A landscape with many valleys, sampled at points; each row gives a point and its height.
From any point a ball rolls to the lowest of the 2 points nearest to it. It stops when none of these is lower. Distance is the straight distance between rows; heights are no part of it.
bipur: [118 128 130 105  99 156 142 171 103  99 137 134 144 151 154 145 142 131
 163 103]  (h 43.6)
lopub: [141 133  70 167 151 109 173  83 162 168 136 103 112 109 180 106 106 139
 106 123]  (h 43.9)
ran: [120 117 139  92 142 200 142 194 148 159 119 121 140 106  77 122 123 120
 134 102]  (h 57.3)
Vef: [120 102 139 125 118 106  96 136 112 109 127 133 102 174 108 142 132  75
 132 148]  (h 63.6)
Vov: [152 132 140 228 143 127 163  97 178 153 119 115 124  96 174 116 146 114
 118 101]  (h 72.7)
labak: [ 75 140 123  65  94 162  80 182  78 121 105 158 152 117 135 125 168 128
 158 124]  (h 25.4)
roze: [110 116 149 169 132 129 153 132 143 204 145  98 126  84 149 145 141  95
 104 101]  (h 67.5)
sobe: [149 134 101 188 154 118 141  97 142 140 142 138 115 169 135 131 166  74
  76 123]  (h 27.2)
Mun: [ 90 114 179 150 197 104 167  77 111 167 131 145 130  98 167 158  93 119
 105 143]  (h 62.3)
tuvuf: [133 143 118  83 141 167 113 126 123  85  98 121 133  96 107 124 136 129
 166 106]  (h 64.9)
med: [139 154 148  73  88 147  64 167  63 176 134 103 163 131  90 161 158 165
 172  76]  (h 73.9)
gapu: [155 113 141 140 176  93 176 129 137 135 146 170 119 119 158 139 105 114
 105 176]  (h 70.2)
nazek: [162 130 130 129 167 163 168 152  99 121 139 125 114  77 135 108  69 156
 172 131]  (h 43.2)
gobeg: [ 71 147 101 102  92 181  76 176  57 113  80 118 185 156 114 144 186 125
 161 136]  (h 16.0)
bivi: [122  91 126 111 131 134 150 164 148 188 151 112 120 112 123 134 152  70
 116 125]  (h 65.0)
Gar: [ 92 116 112 173  96 126 171 142 123  69 123 140 141 160 121  80 167 143
 121 116]  (h 36.3)
Pano: [141 133 119 171 134  83 187  96 159  80 131 155 147 162 102 112 121 183
  87 167]  (h 37.1)
rilak: [131 119 175 138 131 117 123 147 116  82 130  87 109 143 110 150 137 109
 141 126]  (h 59.1)
Los: [165 130 103 148 157  72 169  95 185 108  87 116  73 170 126 105 127 201
  64 139]  (h 42.9)
bon: [173 146 104 156 140 116 164 104 168 105 113 124 100 125 120 116 148 134
 114 141]  (h 76.9)
putul: [147 172 125 104  71 165 110 158 111 144 170 124 150  98 112 160 133 148
 180 104]  (h 68.5)
gok: [176 162  91 142 138 129 132 132 161  58  89 141  98 165  98  97 173 145
 121 181]  (h 74.0)
dufu: [137  95 140 109 122 156 138 153 132 142 131 120 155 114  50 136 111  88
 150 133]  (h 55.2)
dipeg: [117 136 141 149 104 126 176  93 160 120 127 174  94 108 156 107 128 122
 164  98]  (h 61.0)
Lunus: [141  96 128 127 130  93 107  97 146  79  92 155 102 188 123  96 129  98
 113 162]  (h 67.3)
vuk: [146 154 134 104 170 171 135 121  96 165 146 134 110 114 155 107  49 159
 169  95]  (h 38.8)
lem: [ 96 103 116 196 140 127 169 137 107 112 147 124 127 135 131 108 152 115
 126 106]  (h 25.5)
sek: [135 126 171 133 185 100 152 115 128 180 133 175 100  98 154 188  88 104
 135 142]  (h 66.1)
bareb: [125 142 129 109 145  97 133 121 132  56  94 128 175 102 143 161 148 148
 127 142]  (h 52.4)
lepus: [ 97 117 163 122 164 156  82 153  63 128 153 144 156 117 146 138 104 112
 108 104]  (h 64.5)
teli: [161 139 211  67 125 151 110 142 100 155 145 112 128 161  85 158 122 104
 189 109]  (h 45.1)
rav: [134 163 145 183 156  81 144  87 123 131 132 117 153  60 183 151 132 121
 126 136]  (h 26.0)
Zol: [131 136 140  60 140 149  50 169  55 169 131 107 172 155 161 121 127 143
 158 102]  (h 68.3)
rodak: [119 135 129 176  80  88 104 143 175 100 110 130  99 140  83 123 173 183
  49 158]  (h 64.6)
nof: [187 152  79 144 115  77 103 156 160  83  79 157  94 164 103  96 158 154
  80 192]  (h 72.0)
koduf: [151 146 147 123 135 200 159 181 126 126 167 132 143 146 118 108 100 117
 157 166]  (h 51.2)
nadur: [111 127  99 134 121 147  95  87 142  63 103 146 100 107 118 110 124 128
 136  92]  (h 69.2)
niz: [118 125  98 160 121 115 132 118  74  91 154 122 149 105 134 116 101 129
 176 111]  (h 35.2)
govek: [ 92 100 149 131  89 140  90 123 132  87 119 123 111 129 174 105 146 108
 128 137]  (h 73.4)
savi: [107 126 162  85 165 178  59 163  55 132 122 142 145 171 149 134  89 129
 135 115]  (h 66.2)
bel: [107 134 171  73 110 148  92 157 106 155 173 114 173 136 135 150 142 114
 148 152]  (h 87.0)
Metel: [123 140 118 187 171  89 123  63 157  62  78 134 121 116 117  98 133 179
  92 106]  (h 75.8)
Tibuk: [156 164 109 125 127  63 183 108 186  98 111 140  99 209 110  75 155 208
  83 166]  (h 36.2)
Kir: [136 113  81 113 139 148 136 145 182 159 122 129 103 117 108 141 130  93
  77 133]  (h 62.4)
zezep: [105 129 182 124 108 135 177  88 140 152 164 162  89 125 128  99 101  89
 159 144]  (h 55.7)
fab: [133 153 184  28 134 181  98 135 106 163 124 144 128 195  83 167 135 118
 163 109]  (h 42.2)
Meron: [119 108  75  85 137 185 142 160 159 176 140 122 119 105 110 111 102 128
 127 107]  (h 59.5)
Peva: [130 124 167 136 151 159 119 135  88 119 149  77 138 160 110 148 115 104
 161  73]  (h 54.4)
dimap: [118 137 113 171 152  97 131 118 177 115 130 127 154 154 135 100 159 139
  40 149]  (h 71.7)
Did: [153 146 122  60 160 153  82 133  76 148 147 142 133 102 143 135  73 174
 177 114]  (h 33.4)
ranup: [165 146 107  97 152 198 133 171 107 116 125 108 140 117 101 111  67 145
 165 150]  (h 47.4)
Gamo: [127 103 130 174 132 130 146  96 175 177 110 109 149  71 159  95 137  81
 137  89]  (h 70.1)
paf: [122 100 159  91  98 132  85 136 142 162 132 104 167 108 156 153 126  85
 109 132]  (h 88.9)
tuz: [134 117 124 158 102 104 114 121 187 135 137 130  80 133 110 112 169  87
  75 166]  (h 27.7)
lipo: [133 121 119 166 101  83 182 106 184  83  97 159 137 220  71  98 153 185
  94 163]  (h 26.3)
tur: [122 159 189  88 129 121 120 100 119 179 170 142 113 111 137 120 107  97
 165 143]  (h 52.3)
zod: [140  94  93  94 133 145  97 172 140 104  91 124 158 121  60 137 119 100
 131 152]  (h 52.5)
raro: [112 134 142  64 104 161  92 148  96  81 107 159 157 159 141 152 126 133
 173 130]  (h 34.7)
Roro: [ 97 133 108 103  51 168  67 171  80 111 100  98 147 177 124 141 151  94
 157 161]  (h 25.7)
nuzan: [157 125 146 161 162  93 147 113 163 107  90 155  79 132 145 110  93 201
  68 155]  (h 48.2)
sim: [112 150 165  29 151 179 139 104 131 182 155 136 133 157 101 154  96 141
 137 102]  (h 38.7)
Nafod: [155 134  91 159 134 102 119  98  83 135 159 143 129  86 177 140 112 113
 169 120]  (h 23.7)
Dati: [128 105 102 127  67 108 109 161 158 110 121 131 118 160 141  91 159 113
 124 186]  (h 44.0)
Dobir: [120 113 105 168 115 101 140  72 183 121 124 171  83 126 159  84 131 135
 121 110]  (h 65.9)
virek: [160  98 101 161 120  74 125 138 163  95 100 141 106 186 123  79 121 147
  81 174]  (h 70.0)
gorad: [106 144 158  93 117 153 127 137 123 207 132 112 159  57 113 168 123 165
 158  49]  (h 60.4)
mis: [ 99 159 124 102  75 162  93 181  84 147 152 116 149 129  81 176 181 134
 164 101]  (h 72.6)
Rogig: [113 152 169 217 144 101 177  55 163 158 123 125 105 108 154 114 135 111
 109 142]  (h 75.9)
tiguf: [159 117 138  48 111 120  74 154  41 191 137 114 157 155 104 134 119 148
 192  94]  (h 71.1)
sizov: [138 101  87 125  99 108 114 150 101  82 108 107 117 104 112 120 112 130
 172 143]  (h 43.5)
Vaduf: [120 118 110 132  84 139 110 109 168 128 123 127  77 137 171 110 111 128
 108 139]  (h 69.9)
Kinan: [140 152 102  91 123 122 134 128 104 169 157  78 124 132 101 156 144 112
 162 119]  (h 82.4)
dumob: [124 115 151 152 130  94 146 118 153 135 133 138  89 138 141 141 187  65
 100 126]  (h 11.1)
zem: [116 124 121 189 154 116 200 109 134 142 162 127 119 129  97 106 110 127
 137 145]  (h 35.3)
rana: [145  93  91 136 141 119 100 164 109  71  89 154 110 111  82 130 133 109
 137 169]  (h 48.9)
Samo: [138 139 181  98  99 164 101 139 120 148 140 140 156  97 113 170 120 154
 156  79]  (h 64.4)
Relu: [113 100 143 153  70 106 117 116 205 103 120 116 145 155 110 101 166 106
  91 165]  (h 37.6)
dun: [112 101  83 124  58 119  86 164 103  92 100 134 125 192 111 124 152 107
 120 183]  (h 36.0)
saneg: [110 109 150 147 189  90 122 110  81 124 141 119 125  91 153 145  90 141
 104 138]  (h 57.9)
gef: [137 119 142 120 126 167 129 131 110 140 148 130 114 151 142 116 108  89
 173  90]  (h 50.6)
vama: [104 135 125 149 133  78 150 112 135 103 115 122 174  64 159 130 162 146
 127 116]  (h 41.1)
pebe: [133 142 110 167 137 132 112  77 163  75 102 141 108  66 119  85 124 161
  87 116]  (h 72.8)
dad: [103 112 103 173 128  90 135 129 184 121  98 146 122 162  80  99 181 141
  42 128]  (h 69.1)
Vifeb: [124 151 113  89 132 131 157 118 142 185 136 132 147  84 135 191 109 138
 139  88]  (h 55.6)
Mupag: [162 125  71 166 138 101 134 101 150 158 124 116 103 138 190 108 152  94
 106  99]  (h 37.0)
tif: [ 74  92 113 136  96 159 141 154  92  85 113 115 153 138 107 122 139 146
 145 101]  (h 45.6)
dimu: [175 133 181  82 122 136  92  95 110 185 156 117 137 147 138 151  81  98
 178 115]  (h 48.7)
tili: [108 117 150 124 184 121 134 140  75 120 175 141 140 133 137 138 115 122
 135 144]  (h 61.9)
lisu: [141  94 117  90  89 133 123 143 178 132 125  80 151 119 184 145 120 109
 108 123]  (h 90.4)
Mas: [175 151 100 130 133 138 128 100 125 126 135  93 102 138 114 158 122 119
 131 123]  (h 80.0)
ledop: [154 114 112 152  86 115 137 165 176 124 127 116 141 112 168 137 157 126
 101 155]  (h 92.3)
Nogig: [ 97 129  97  46 163 133 111 152  66 144 127 133 133 121 125 137  84 156
 143 113]  (h 26.5)
Zunu: [130 110 138 168 145 105 121 100 133 112 122 117 108  99 148 128  83 151
  74 150]  (h 53.2)
Mapi: [126 142 153 191 153 108 162  51 183 126 137 119 129 141 133 107 137 142
  59 140]  (h 74.7)
sinod: [ 75 156 147  60 134 140 113 107  95 166 152 156 134 122 130 145  90 170
 134 123]  (h 33.5)
fode: [139 121 133 181 152 152 173 141 135 158 153 123 132  85 125  95  91 121
 146 114]  (h 41.2)
pir: [ 98 133 132  67 101 115 146 165  76 158 186  98 153 150 108 156 164 118
 146 148]  (h 84.8)
Vize: [117 147  79 127 132 134 168  96 140 203 141 130 127  89 189 156  92 129
 111  88]  (h 50.0)
rodu: [117 138 135 187 120  96 117 102 153  83 120 110  83 132 115 138 125 167
  67 144]  (h 58.6)
Fom: [139 143 109  90 155 136 116 152  93  55  63 106 166 101 104 170 164 140
 164 130]  (h 60.5)
Zigug: [115 129 112 214 134  86 131  93 105 122 157 153 147  85 185 138 125 130
 132 109]  (h 6.2)

Where does a ball stop that starts at each point below?
Samo -> dumob
Vaduf -> Nogig
bivi -> Zigug
gok -> gobeg
lisu -> gobeg
pebe -> Zigug
med -> Zunu

Call two points neighbours if one is among the 2 nearest of the other. Go from one point of each pair to the other, from neighbour to neighbour, staying as low as possible. Name the highest point that can't be avoided.
Nogig and lipo -> med
Nogig and dumob -> tif
Zigug and dumob -> Metel
dumob and gobeg -> Dati
lem and Nogig -> nazek
